A landscape with many valleys, sampled at points; each row gives a point and its height.
A ball rolls from a point to the lowest of its 2 nearest points, and stops where none of them is lower. Distance is the straight distance between rows; heights are no part of it.
leti height 1.49: [118 110 120  98  91 118 135 108 121  65 115 112 123 112 120 150 142 126
 164 125 149 133  88  91 122 180 154 134 119 117 146 107 162 132 127 120
 134 176 123 129  86 124 130 201 119 151 121 158  90 108 108 136 111 166
 122 107 129 117 119 123 132 134 142 171  77 118 146 136 163 149 124 126
 140  87 151 145]
zeze height 5.41: [155 129 123 140 139 114 137 157 148 140 115  91 117 114 125 111  86 118
 140 100 113 131 112 174 144 124 104 138 160 117 133 149 132 192 144 177
 121 159 155 158 169 122 110  82 160 142 115 112 127 111 118 152  92 131
 104 158  98 155 152 131 130 154 128 147 149 150 154  77 173 119 163 139
 121 142 126 165]
zarem height 4.82: [164 124  95 143 140 103 120 127 123 149 140 127  83 128 101  40 118 129
 148 140 146 132 129 188 127  89 130 145 156 134 120 134 139 158 132  95
 107 133 160 116 164 126 174  62 144 150 130  95 141 141 110 137 111 130
 103 109  72  85 107 133 146 126 152 133 132 152 154 132 166 137 142 139
  83 197 128 138]
Bap height 4.76: [129 127 117 129 127 116 135 130 123 132 128 134 111 128 121 117 123 133
 133 127 134 128 122 139 123 137 134 123 142 119 131 124 126 145 117 130
 154 131 140 127 151 137 141 116 142 138 128 139 129 129 138 115 117 132
 107 119 108 120 117 120 123 139 150 140 122 132 137 117 138 140 146 123
 119 124 126 134]
Fibug height 6.18: [110 138 138 116 109 146 122 111 124 132 117 139 138 126 137 163 128 140
 128 131 123 118 138 118 112 136 124 116 125 115 141 115 124 117 120 121
 145 125 117 131 115 125 128 166 121 115 140 138 119 133 137 126 134 132
 146 120 134 131 134 138 122 125 120 130 125 132 119 137 101 124 112 112
 160 111 135 124]
mikin height 6.86: [106 135 139  97 102 139 120 111 126  97 109 130 139 123 130 180 135 137
 136 128 123 119 120  92 105 165 133 109 107 126 149 112 140 117 119 119
 140 140 110 131  93 124 109 194 117 121 133 148 105 129 127 142 127 149
 143 119 148 132 136 128 126 131 111 140 106 123 112 143 120 131 114 120
 163  91 135 125]
fibaf height 4.34: [174 126 100 156 155  93 126 130 141 165 149 124  86 122 103  46 109 121
 138 131 153 131 144 196 135  81 127 143 166 137 124 143 134 155 138  97
 100 130 162 117 175 127 175  47 139 151 129  79 144 131 107 140 115 125
  96 115  77  96 114 131 154 122 150 131 146 153 156 123 160 143 143 145
  76 206 127 146]
pida height 7.25: [ 98 148 191 134 103 149 143 154 118 121 106  88 186 158 163 222 115  99
  94  93 116 134 136 111 132 154  95  99  87 126 135 136 109 124 173 193
 133 133 107 152 131 121  46 181 122 119 125 143 105 121 134 145 131 123
 153 197 186 205 158 141 121 144  99 142 130 148 101 106 108 104 107 106
 175  60 134 127]
med height 7.42: [ 95 147 189 133 113 155 140 155 110 119 109  97 190 155 166 215 120 111
  88 107 117 134 136 103 125 151 100  96  78 126 122 141 113 111 172 185
 137 122 103 145 132 125  48 185 108 119 126 151 107 132 143 146 138 118
 159 192 192 198 159 142 116 139 100 129 137 143  97 118  91  98  96 107
 174  61 127 116]
roz height 7.04: [102 141 186 131 101 136 142 143 127 108 107  86 183 158 154 214 111  96
  99  91 111 132 122 121 129 160  97 105  92 117 146 127 116 133 170 194
 138 147 114 160 134 122  51 187 133 124 125 140 107 117 130 148 123 134
 143 183 172 199 157 131 121 151  99 153 120 147 103 113 121 118 109 113
 168  61 137 137]
toti height 5.74: [143 108 100  96 139 102 116 107 131 130 149 157  74 109  98  60 152 138
 162 159 148 134 107 108 143 105 153 139 143 130 122 106 134 112  76  74
  95 117 152  90 100 150 181 121 127 130 142 126 123 155 122  93 135 111
 109  45 105  57  81 109 132 123 136 129  98  93 136 158 140 145 121 140
  94 166 137 105]
zek height 2.29: [ 89 160 182 140 150 185 123 152 104 143 123 124 187 159 196 213 134 145
  83 136 106 131 166 101 129 125 117 109  71 137  97 148 100  73 156 164
 145  87  68 131 116 138  81 159  90 103 141 155 143 127 149 133 169 103
 187 176 202 181 152 140 105 110 102  83 158 120  94 139  54  88  96 124
 173  75 110  87]
Daril height 5.67: [153 110  84 124 115 103 126 112 122 128 127 123  81 117  87  41 116 129
 163 137 140 128  96 185 132 100 129 144 155 128 122 110 149 175 117  99
 115 150 159 127 149 131 163  91 161 159 122 116 133 138 100 129  86 143
  90 107  59  80  93 125 135 141 150 166 107 152 154 132 182 137 149 136
 102 173 130 141]
lipe height 3.50: [103 167 184 138 127 165 139 162 121 140 116 104 185 147 180 208 117 127
  83 109 111 132 155 120 142 122  98 100 101 127 110 150 103 100 163 182
 127 100 105 141 128 123  64 151 116 124 144 135 123 123 135 145 145 106
 164 184 192 199 167 147 118 126  98 114 158 142  98 108  84  88 107 118
 162  81 123 110]
Zinov height 7.92: [ 89 139 164 117 116 163 124 136  93  92 104 130 178 159 156 223 144 126
 106 138 124 143 138  78 103 165 127 105  58 129 123 138 119  93 154 160
 146 125  76 134  84 124  76 199  93  98 122 173 123 138 148 126 158 123
 163 173 193 175 141 138  95 136  96 121 125 118  93 147  80 100  99 110
 190  66 123 109]
bagir height 2.72: [107 127 125  87  92 120 124 113 126  63 107 118 128 114 121 172 138 127
 162 123 138 133  90  83 103 200 149 123 102 125 152 111 161 128 131 124
 134 168 113 131  75 122 109 218 121 150 126 163  90 117 112 145 116 164
 127 104 157 128 119 111 135 129 131 169  79 114 126 137 161 138 112 121
 147  67 150 133]
lapud height 5.85: [107 124 144 123 109 137 132 114 127 118 115 123 145 133 135 164 131 136
 127 126 122 120 130 126 115 146 126 113 129 107 147 107 127 132 132 144
 153 133 122 139 123 127 128 163 135 120 129 134 111 117 135 126 125 133
 133 133 130 137 137 129 122 137 127 139 116 137 124 127 111 136 116 118
 152 100 134 131]
nuf height 2.65: [150 127  94 169 180 140 118 124 135 204 176 162 108 131 127  46 143 135
  93 144 129 113 176 156 132  63 128 160 174 169 117 146 121 107  94  62
  96  83 128 102 152 121 196  33 114 107 132  65 174 133 121 115 158  87
 148 104 111  80 117 137 147  85 144  58 180 115 127 150  99 133 144 136
  74 219  94 109]
sep height 6.72: [105 128 168 132 105 126 139 128 135  97 114  86 173 142 141 195 119 107
 103  93 107 128 114 125 124 150 109 102 110 102 151 115 127 140 158 186
 140 151 115 161 137 123  75 183 145 133 121 139 106 109 130 151 124 141
 130 165 149 181 153 130 120 148 114 150 111 146 108 113 126 128 114 125
 155  72 139 139]
kag height 7.55: [140 134 101 118 139 110 118 130 111 139 141 159  88 123 113  72 135 134
 144 147 127 130 116 133 138 110 144 145 143 139 125 123 130 124  90  95
 115 108 141 116 120 135 173 102 134 122 141 132 131 142 134 108 130 115
 121  72 106  81 104 130 122 123 145 110 115  99 120 142 140 136 130 131
 107 161 126 122]
nogom height 2.94: [ 92 172 188 145 148 184 127 165 117 150 126 117 193 154 207 215 118 145
  67 122 109 125 165 100 136 121 102 106  77 138  95 160  97  71 172 180
 141  87  76 136 126 138  62 147  99 112 145 151 136 125 144 141 168 102
 184 189 206 197 174 144 110 107  97  90 165 127 104 123  59  83 103 126
 163  80 111  92]
fivos height 1.73: [ 86 159 180 140 148 185 119 148  98 146 124 136 185 162 195 223 136 143
  91 142 108 129 169  91 130 135 126 112  59 139  96 140  93  66 147 151
 152  81  67 126  99 146  88 156  83  92 138 161 147 132 149 125 179 103
 192 160 200 163 142 144 101 109 101  85 157 111  95 152  50  85  99 128
 176  77 110  83]
duna height 2.99: [143 124 125 156 163 119 125 145 142 172 157 122 118 118 124  91 114 127
 114 116 120 120 148 170 133 108 125 127 153 129 136 150 125 129 136 138
 113  99 144 125 153 121 147  62 135 122 118 103 159 127 142 128 138 119
 123 134 110 134 140 124 150 113 135 107 165 134 138 115 144 117 142 138
  86 165 116 126]
dobi height 5.76: [145 120 125 133 140 110 140 150 146 136 119 108 120 119 112 109 101 124
 136 108 121 129 116 163 143 130 118 132 147 114 125 143 132 178 139 168
 132 145 148 151 170 132 114  92 156 147 120 121 127 117 134 135  98 137
  99 148 102 148 144 125 127 151 132 144 141 148 150  92 165 126 154 137
 119 128 124 148]
raton height 3.87: [173 131  99 165 167  97 124 130 157 175 149 118  99 124 107  56 108 121
 129 122 147 125 158 190 141  78 124 139 168 139 122 154 126 158 140 100
  96 119 166 114 171 124 171  36 135 138 122  69 150 125 113 144 111 122
 103 131  87 105 126 129 152 119 149 122 161 149 157 112 153 141 148 148
  75 206 128 148]
Rap height 4.47: [135 107  97 115 103 105 142 124 131  90 116 130  94 124 105 100 133 131
 154 129 144 139  96 140 142 137 139 136 138 123 124 112 142 158 112 123
 149 161 151 119 136 135 131 133 152 149 122 140 118 135 111 119  95 152
  90 121  86 108 109 120 124 148 150 169  97 134 146 121 163 150 162 134
 129 122 129 148]
pana height 3.37: [ 97 168 185 143 135 176 132 166 120 148 115 110 188 148 197 212 112 132
  73 113 113 125 159 106 136 123  99 103  81 132 102 159  98  86 173 181
 136  94  87 140 127 131  57 150 108 116 142 146 127 125 140 143 153 104
 179 190 206 201 177 146 116 118  97 103 165 135 100 112  71  85 104 121
 163  76 118  98]
soga height 6.40: [103 116 155 131 108 128 133 116 131  95 112  99 159 139 133 178 128 119
 120 106 111 123 113 129 118 150 124 110 115 101 152 110 132 144 150 169
 146 149 121 157 132 125 104 176 144 134 118 142 105 107 137 142 123 145
 125 150 138 157 151 126 120 146 125 146 108 147 116 121 125 135 123 128
 151  81 139 138]
mam height 2.62: [132 102 110 102  91 116 144 109 127  67 116 125 113 106 113 122 155 124
 168 132 153 142  85  89 135 162 157 143 126 117 132 102 160 138 120 113
 136 178 132 123  98 126 137 182 120 152 118 156  94 114 108 130 107 163
 114 103 117 104 109 122 128 134 142 164  74 111 150 136 162 159 129 127
 131 106 147 148]
rep height 6.53: [111 130 126 106 106 140 123 108 126 113 114 135 129 124 132 152 137 138
 139 133 127 115 125  92 117 147 134 120 124 119 144 111 136 121 112 110
 142 137 124 130 103 126 131 181 119 122 130 149 104 128 126 133 126 142
 143 106 137 115 133 139 126 127 125 138 106 118 130 141 121 140 117 117
 152 112 137 134]
pup height 7.75: [ 82 141 180 133 121 172 126 145  90 105 109 117 189 164 169 227 139 126
  95 134 117 142 138  87 110 160 117 103  58 125 115 144 112  93 161 171
 150 115  77 140 103 127  65 196  90  97 118 171 119 136 150 136 161 118
 167 184 198 183 154 142  96 130 106 117 135 127  91 141  82  96  96 105
 192  60 122 111]
fiza height 1.55: [112 139 161 140 131 152 131 121 130 153 135 132 158 132 145 158 121 130
 115 128 114 125 155 141 126 120 103 122 135 110 123 127 109 112 147 154
 135 100 119 146 137 122 121 134 129 125 147 124 144 129 141 116 138 113
 151 145 145 167 141 135 119 119 116 108 151 137 117 123  91 112 107 116
 139 114 134 120]
tuzal height 7.58: [ 92 145 182 129 117 169 137 147 100 112 102 108 188 159 163 216 130 120
  92 122 120 137 135 100 118 151 112 100  69 127 117 142 117 100 165 177
 142 118  88 141 123 125  54 190 101 111 126 155 120 138 146 146 146 116
 163 187 195 187 154 140 109 133 103 121 138 136  96 127  86  98  96 104
 183  60 122 113]
mabu height 5.12: [123 115 131 131 125 115 140 132 134 127 123 127 124 133 122 128 122 131
 132 120 128 128 123 139 129 141 128 125 141 110 127 125 124 152 131 150
 155 133 138 136 157 137 130 118 143 141 128 137 123 122 141 118 114 139
 104 132 113 131 129 117 120 142 144 146 125 144 139 110 135 138 142 127
 125 113 128 136]
Sape height 3.69: [143 124 128 145 157 111 131 150 141 156 142 120 118 116 116  96 109 126
 131 117 121 123 131 168 135 121 120 126 147 122 131 143 132 150 137 151
 128 118 148 136 158 129 135  74 146 133 120 114 149 126 144 133 119 127
 111 135 109 140 141 118 135 134 134 126 153 143 144 103 154 119 145 136
 100 149 117 131]
zova height 1.62: [130 134 142 145 153 127 127 130 132 173 159 136 131 124 129 121 115 130
 114 128 115 125 154 150 125 121 124 125 149 135 132 141 111 118 131 144
 137  94 127 130 148 123 130  91 136 124 135 120 163 132 141 111 147 110
 130 128 123 137 126 124 133 102 131 104 156 130 120 121 119 119 128 124
 105 138 126 124]
Tizem height 5.02: [164 131 115 157 139 122 129 150 148 154 116  79 118 115 138 107  72 111
 134  98 101 130 118 190 138 108  96 140 165 121 137 157 129 190 148 170
 113 151 159 151 164 112 117  56 157 137 111  93 139 109 114 155  95 132
 114 167  89 160 159 136 138 151 137 138 164 151 150  70 176 119 166 138
 115 163 125 167]
ziki height 2.66: [115 103 123 112  88 117 134 113 123  67 105 101 128 123 125 164 137 126
 153 122 139 126  92 113 123 178 147 129 119 107 151 107 152 147 139 140
 150 174 127 125 103 125 133 179 133 143 112 147  91 107 118 130 106 164
 111 136 115 124 125 116 129 145 147 171  86 136 143 124 163 154 137 130
 144  86 147 149]
zilus height 5.36: [139 108 100  91 130 105 125 102 135 122 143 160  82 106 101  72 162 132
 167 162 147 133 105  99 146 119 159 140 140 130 128  96 138 114  77  82
 112 129 156  93 100 154 162 139 126 130 141 132 117 144 116  97 127 114
 114  55 117  65  81 103 127 127 136 139  90  88 135 153 139 151 126 136
 100 155 134 110]
Veti height 2.21: [108 142 170 137 128 158 130 130 126 140 125 129 163 134 149 172 124 131
 112 132 111 128 155 143 130 119 104 112 123 110 121 123 114 109 144 157
 132 102 109 141 129 120 110 148 123 122 145 126 141 134 140 126 140 112
 157 150 159 170 150 138 122 124 110 108 147 143 104 126  82 106 102 115
 155 105 131 113]
Vofon height 3.89: [133 102 104 112  88 109 139 116 130  71 110 120 105 120 111 128 140 129
 157 128 148 137  90 124 135 149 145 134 128 115 126 108 144 160 129 127
 153 174 143 116 125 128 129 154 139 150 116 146 104 123 110 122  90 164
  91 129  90 111 115 117 128 148 153 176  89 136 152 123 158 161 156 129
 137 105 139 159]
raf height 2.52: [157 128  97 135 180 125 109 127 137 196 181 188  94 128 122  52 144 140
 120 169 133 119 158 115 130  74 140 163 158 168 120 136 115 106  68  46
  82  71 122  93 114 132 207  53  96  96 149  72 164 143 117 108 160  89
 150  57 104  55  92 147 150  79 141  63 166 110 136 171 106 123 122 124
  85 219 110  89]
rata height 5.53: [138 122 134 137 138 111 142 141 141 133 125 117 131 124 116 124 110 125
 129 109 122 131 124 150 133 135 122 129 144 109 122 138 127 162 138 170
 144 135 139 150 166 135 116 103 151 143 123 132 128 118 140 127 109 131
 104 145 116 148 143 127 120 147 133 138 137 144 146  98 146 128 150 136
 121 122 127 141]
Bagep height 7.47: [136 130 107 105 132 109 129 118 122 132 137 162 104 118 120  88 146 125
 147 149 132 124 114 105 140 121 149 144 135 134 126 109 129 120  86  96
 122 120 144 115 112 144 162 127 129 126 140 140 120 143 127 104 123 119
 124  73 122  83 100 121 122 131 138 116 105  91 126 140 134 150 129 127
 118 151 133 123]
Bet height 4.59: [158 129 121 157 152 117 129 157 151 157 124 100 128 111 130 104  89 115
 126  99 105 122 126 171 142 106 108 139 153 126 128 151 130 161 145 163
 112 136 154 146 160 115 122  58 149 130 113 102 148 113 134 148 111 124
 117 158 101 156 156 131 135 136 129 122 165 140 142  82 166 112 156 142
 107 162 123 157]
gov height 7.16: [107 146 135  87 103 146 118 112 128  88 111 146 140 122 122 181 144 134
 131 133 126 133 117  68 102 169 137 114  90 139 138 124 143 102 118 108
 131 140 101 127  82 127  94 206 101 119 134 159 111 139 131 142 139 140
 147 111 170 134 138 127 122 125  96 139 107 113 106 155 107 121 108 123
 161  91 137 114]
Bir height 1.84: [160 133  91 182 183 120 126 127 167 202 159 135 124 124 123  53 114 135
  83 111 138 103 194 168 151  53 108 144 181 153 113 162 105 115 107  73
  93  84 160 106 173 118 169   6 132 115 113  55 170 122 129 123 155  91
 119 143 109 107 133 130 150  99 136  78 198 126 144 117 108 134 154 153
  78 224 109 131]
pubak height 3.38: [138 103 108 100 101 113 149 104 128  76 123 138 104 107 108 101 163 126
 170 142 152 139  91  89 139 151 160 147 130 125 126  97 154 133 113 106
 134 176 139 115 102 133 139 170 121 151 126 153 103 117 108 119 105 153
 111  96 116  92 105 116 129 134 141 157  72 107 150 139 155 166 134 131
 126 118 142 150]
befe height 7.14: [133 125 110 106 116 122 133 114 122 121 126 150 109 120 126 105 145 128
 147 143 138 127 111  97 136 137 147 139 136 129 125 108 135 124  97 100
 138 143 142 121 113 138 151 150 127 131 136 148 111 132 126 114 116 134
 124  91 125  91 112 125 117 130 138 131  97  97 136 133 136 156 132 122
 129 138 136 137]
levo height 7.97: [100 139 154 105 100 157 118 126 103  87 105 136 162 144 137 219 146 119
 119 139 126 137 127  73  99 178 131 111  67 135 136 135 125  97 146 143
 147 136  85 134  79 120  76 205 100 105 126 170 120 139 144 130 150 136
 150 159 183 166 138 131 109 141  89 139 119 118  98 147  90 107 101 116
 184  69 135 117]
gelo height 3.39: [128  96 111 116  82 110 141 115 129  60 106 105 112 122 114 149 139 124
 160 125 144 135  88 122 130 161 146 134 119 113 133 110 150 160 146 140
 154 182 137 120 120 126 130 163 136 148 111 148  94 113 119 126  89 167
  95 139  96 121 123 117 128 150 152 180  86 141 150 122 166 157 152 126
 137  93 145 158]
Megu height 4.80: [146  98 105  96 117 104 135 104 137  96 131 152  92 102  98  77 169 130
 172 158 148 142  97  93 144 130 163 143 137 127 120  91 147 125  95  91
 121 152 154  99 100 145 154 147 130 141 138 143 112 140 111 104 116 135
 109  67 111  77  86 102 131 135 139 156  78  93 145 141 147 157 131 139
 112 139 131 123]
Zan height 4.20: [146  89 105  98 108 104 145 101 139  75 132 146  94  92  89  82 171 129
 176 152 151 150  88  92 142 144 165 148 136 121 119  87 161 135 103  98
 125 174 144 109 100 142 145 155 129 149 127 144 105 126 102 114 108 159
 101  75 105  80  91  99 134 136 139 170  72 102 150 143 156 161 133 135
 115 129 130 133]
vig height 2.35: [138 132 135 152 164 123 124 135 137 178 165 126 130 116 127 106 113 127
 108 120 112 122 151 156 134 111 125 125 149 137 136 147 116 120 131 140
 123  92 133 124 147 118 134  74 135 120 124 107 164 129 139 119 151 107
 130 133 121 137 138 127 142 103 127  97 165 132 122 119 129 117 137 132
  91 152 120 123]
Gipo height 7.29: [143 131  99 131 143 116 117 133 105 149 148 155  87 126 117  66 126 137
 133 143 128 130 121 151 132 105 140 146 150 136 126 132 131 127  95  95
 109 105 135 116 132 129 181  87 136 124 132 119 142 142 132 115 138 120
 120  83  97  80 106 136 133 121 149 101 132 111 122 144 146 130 136 134
  95 171 121 116]
bapab height 4.99: [139 114  91 122 115 108 129 130 121 106 120 138  88 120 107  79 128 133
 152 135 143 135  95 153 139 118 134 137 145 125 118 115 144 151 104 106
 132 144 155 122 134 136 147 114 154 145 122 134 128 140 117 120 102 147
  99  99  81  93 101 122 126 147 148 150 103 129 138 126 163 141 160 137
 116 143 124 142]
Gumim height 6.61: [169 125  87 123 140 101 120 125 123 149 147 163  76 121  91  30 141 143
 154 148 141 131 127 137 131  87 144 162 152 138 122 125 124 125  95  66
  87 114 143  98 132 137 206  62 124 129 138 102 137 139 118 108 142 124
 109  66  74  54  79 135 145 123 141 103 122 119 149 150 152 139 124 141
  90 202 122 111]
dat height 6.15: [156 111  87 105 136  97 114 114 130 141 149 160  70 115  88  42 147 144
 161 153 145 131 109 119 139  95 148 148 150 131 121 118 125 117  81  67
  87 115 150  97 113 140 194  93 126 129 141 116 127 149 123  99 145 117
 106  51  90  49  74 126 137 125 137 121 111 102 142 159 147 138 121 143
  86 183 132 105]
donov height 5.56: [113 123 140 133 116 133 134 117 130 124 120 126 141 133 129 150 124 134
 127 123 123 122 130 129 121 140 126 120 140 104 139 115 121 140 134 150
 158 132 126 139 142 131 133 141 138 130 129 139 117 121 141 121 122 136
 124 133 123 138 134 126 118 136 138 138 120 138 128 119 117 141 124 117
 139 106 133 134]
bug height 5.23: [156 121  90 132 131 104 119 127 117 137 133 134  79 124  94  42 121 130
 154 144 140 129 111 178 130  93 131 146 151 129 120 123 143 156 121  95
 115 134 155 120 155 127 177  79 146 149 125 112 136 145 115 127 105 137
 103 100  66  78  97 129 136 136 147 140 120 144 147 137 168 131 140 141
  92 182 125 133]
Gemib height 7.69: [ 99 143 151  94 100 148 105 119 115  72 112 148 142 132 131 211 151 121
 132 140 140 138 104  44  91 186 132 115  67 133 137 132 136  89 145 135
 140 153  80 134  64 120  76 223  95 114 124 182 116 135 138 125 150 143
 148 138 190 161 136 120 116 135  92 153 101 104 108 154  93 108  99 115
 171  68 143 111]
Zufa height 7.41: [102 145 143  82 102 146 110 112 125  79 116 153 137 125 122 192 151 128
 131 143 135 140 109  49  96 174 141 111  78 142 130 132 138  92 129 115
 137 146  88 128  78 129  86 215  92 122 134 172 114 135 138 136 147 142
 150 115 185 144 135 124 117 122  95 144 100 104 110 159  96 116  99 119
 158  82 140 106]
Gepe height 6.12: [101 119 144 118 106 135 128 113 127  95 110 112 148 135 132 179 128 131
 129 119 113 120 121 120 112 155 131 109 117 107 151 106 130 135 136 151
 151 145 118 143 116 123 116 174 137 122 124 139 104 112 131 137 122 145
 131 139 132 141 142 125 123 140 125 144 104 142 117 128 123 139 119 123
 156  83 133 133]
riso height 3.41: [145 123 104 167 175 148 117 122 139 200 178 148 111 131 129  61 136 136
  92 132 134 110 176 161 134  66 125 140 173 160 116 148 114 105 105  74
  99  82 131 112 149 118 178  42 119 108 121  70 176 131 120 123 164  88
 149 118 110  91 135 140 149  81 139  65 184 119 126 150 103 123 144 132
  74 204 103 111]
Lasos height 4.79: [101 123 158 108  98 139 123 119 113  76  94  99 174 152 135 207 128 105
 126 118 106 132 105 106  96 181 126 109  80 125 152 114 135 130 158 170
 155 159 102 157 114 124  62 212 133 127 121 154 117 123 132 144 121 148
 138 176 170 177 141 111 122 149 105 151 105 139 102 126 127 129 103 107
 173  55 140 145]
Befa height 2.64: [149 125  98 176 175 138 122 126 157 204 173 131 120 130 130  63 122 135
  83 116 138 105 186 164 144  54 110 136 179 154 121 154 103 109 116  79
  95  81 144 108 162 120 170  23 124 109 115  65 174 120 129 123 165  88
 135 139 117 101 137 132 145  87 127  76 195 122 140 131 103 132 148 140
  74 212 107 120]
vul height 1.39: [155 128  92 151 178 129 114 129 130 201 175 176 102 128 123  47 146 135
 111 161 130 115 169 134 128  69 137 170 166 168 122 138 120 105  78  53
  90  82 128  99 130 125 207  36 105  97 140  68 169 137 116 108 158  92
 149  81 101  67 100 143 153  84 149  55 170 113 130 161 104 125 132 131
  83 221 100  96]
lanom height 4.25: [133 123 113 134 140 111 133 145 130 144 132 128 107 128 116  96 116 131
 134 129 134 132 125 164 134 130 127 126 148 119 127 135 132 151 125 135
 137 121 149 125 158 135 141  95 149 139 124 126 140 139 136 123 118 133
 106 120  99 126 123 119 130 137 144 137 135 139 145 112 155 130 152 134
 103 139 119 128]
Sisor height 0.27: [119 135 144 141 135 132 133 119 132 159 140 135 141 128 133 142 120 130
 121 129 117 126 148 137 119 130 116 123 145 119 133 128 107 122 133 148
 147 107 125 139 142 126 130 119 134 129 139 130 144 128 142 109 134 117
 133 133 128 147 128 126 125 112 128 118 146 137 123 120 108 120 116 118
 129 124 130 126]
pap height 5.42: [148 105  84 121 111 101 128 115 125 109 122 122  85 114  90  56 117 137
 163 135 138 131  85 172 136 112 131 138 149 126 120 108 145 170 110 103
 123 152 160 126 139 133 149 113 164 155 120 123 125 138 104 129  85 149
  89 106  62  92  97 121 130 146 149 171 102 142 149 129 177 138 159 138
 112 154 128 140]
pugap height 6.85: [121 129 120 107 113 134 130 109 124 117 118 144 122 122 135 128 139 128
 141 134 138 117 115  99 124 143 137 131 134 122 135 108 132 124 105 106
 145 141 129 129 115 132 145 164 123 130 133 146 105 130 128 121 120 136
 131 102 128 102 118 132 119 127 137 133 103 108 136 133 125 147 126 118
 141 126 138 139]
kel height 3.32: [172 129  90 174 175  99 125 134 163 181 146 124 109 127 113  54 106 121
 117 116 144 118 177 183 144  69 119 144 177 144 115 160 119 141 130  94
  93 107 173 112 176 121 167  22 137 127 114  53 156 119 114 138 119 111
 100 138  91 114 128 126 152 115 144 102 176 142 152 109 141 141 152 150
  83 220 123 150]
pugi height 2.55: [170 133  83 181 179 110 127 132 174 196 144 126 124 122 119  57 106 128
  99 105 135 103 190 174 151  54 107 147 177 153 115 165 110 133 114  83
  89  90 167 113 170 116 164   4 140 116 110  50 164 119 126 128 133  98
 111 150 101 114 137 128 148 106 138  84 195 135 149 101 121 137 159 156
  84 228 113 144]
kilaz height 4.23: [101 130 147 101  95 142 120 117 114  80  98 121 159 136 127 204 131 122
 136 125 113 128 116  94  95 179 137 110  85 130 154 109 135 122 145 149
 149 148  98 143  91 114  86 204 124 118 128 152 110 126 131 145 122 149
 138 156 164 156 137 117 124 141 101 145 102 130 100 136 121 124 108 115
 172  64 136 136]
pive height 2.98: [106 155 176 141 129 158 134 146 124 139 123 111 175 142 168 191 119 127
  96 115 110 134 154 137 140 118 100 107 115 115 117 138 107 108 157 171
 125 103 111 148 129 121  83 154 122 129 146 129 130 125 134 139 141 105
 161 165 179 194 162 147 119 127 101 109 151 145 101 113  86  99 104 120
 153  90 133 117]
Vibu height 3.62: [103 135 135  97  94 133 115 117 123  71 100 118 143 124 123 195 132 125
 151 125 121 123 103  86  95 195 144 114  92 133 153 108 149 123 135 135
 144 162 106 134  80 123  94 212 125 131 129 155 102 119 120 144 118 157
 130 133 161 145 129 112 131 132 115 159  91 122 112 137 140 132 110 120
 163  64 145 139]
Guzum height 7.03: [156 128  90 133 135 108 119 133 109 146 143 153  82 129 105  43 131 139
 143 143 133 133 123 157 132  96 140 152 149 135 122 132 135 133 102  85
 103 114 141 116 139 129 190  72 135 131 131 110 142 139 128 117 138 128
 118  84  82  74 102 135 134 127 146 105 125 121 134 147 153 134 137 137
  94 188 123 123]
pebet height 4.18: [150 125 133 150 155 115 133 153 145 155 134 114 133 111 125 109  99 120
 119 104 106 125 130 162 137 118 120 131 151 124 126 150 126 152 142 166
 124 125 143 149 160 124 117  71 148 129 120 120 152 115 138 137 118 124
 118 151 110 157 153 128 129 131 125 118 160 139 138  93 154 112 150 141
 105 146 120 144]

For each start below, name the point where the ball stops.
bapab | leti
raton | Bir
tuzal | Sape
Zufa | rep
Zan | leti
Lasos | leti
Daril | Bir
rata | Sape
Bagep | rep
duna | Sisor
lipe | Sisor

Call two points neighbours if one is among the 2 nearest of the other. Go from one point of each pair to the other, from neighbour to neighbour, staying as low as possible. Name the highest point that can't be avoided.
Sape, Bir | sep
Bir, leti | Daril
Sisor, fivos | lipe
Bir, vul | riso

Write out the way that a ball takes from each point below.
Gemib | Zufa, gov, mikin, rep
zilus | Megu, Zan, pubak, mam, leti
pana | nogom, zek, fivos
Guzum | Gumim, dat, toti, zilus, Megu, Zan, pubak, mam, leti
Tizem | Bet, pebet, Sape
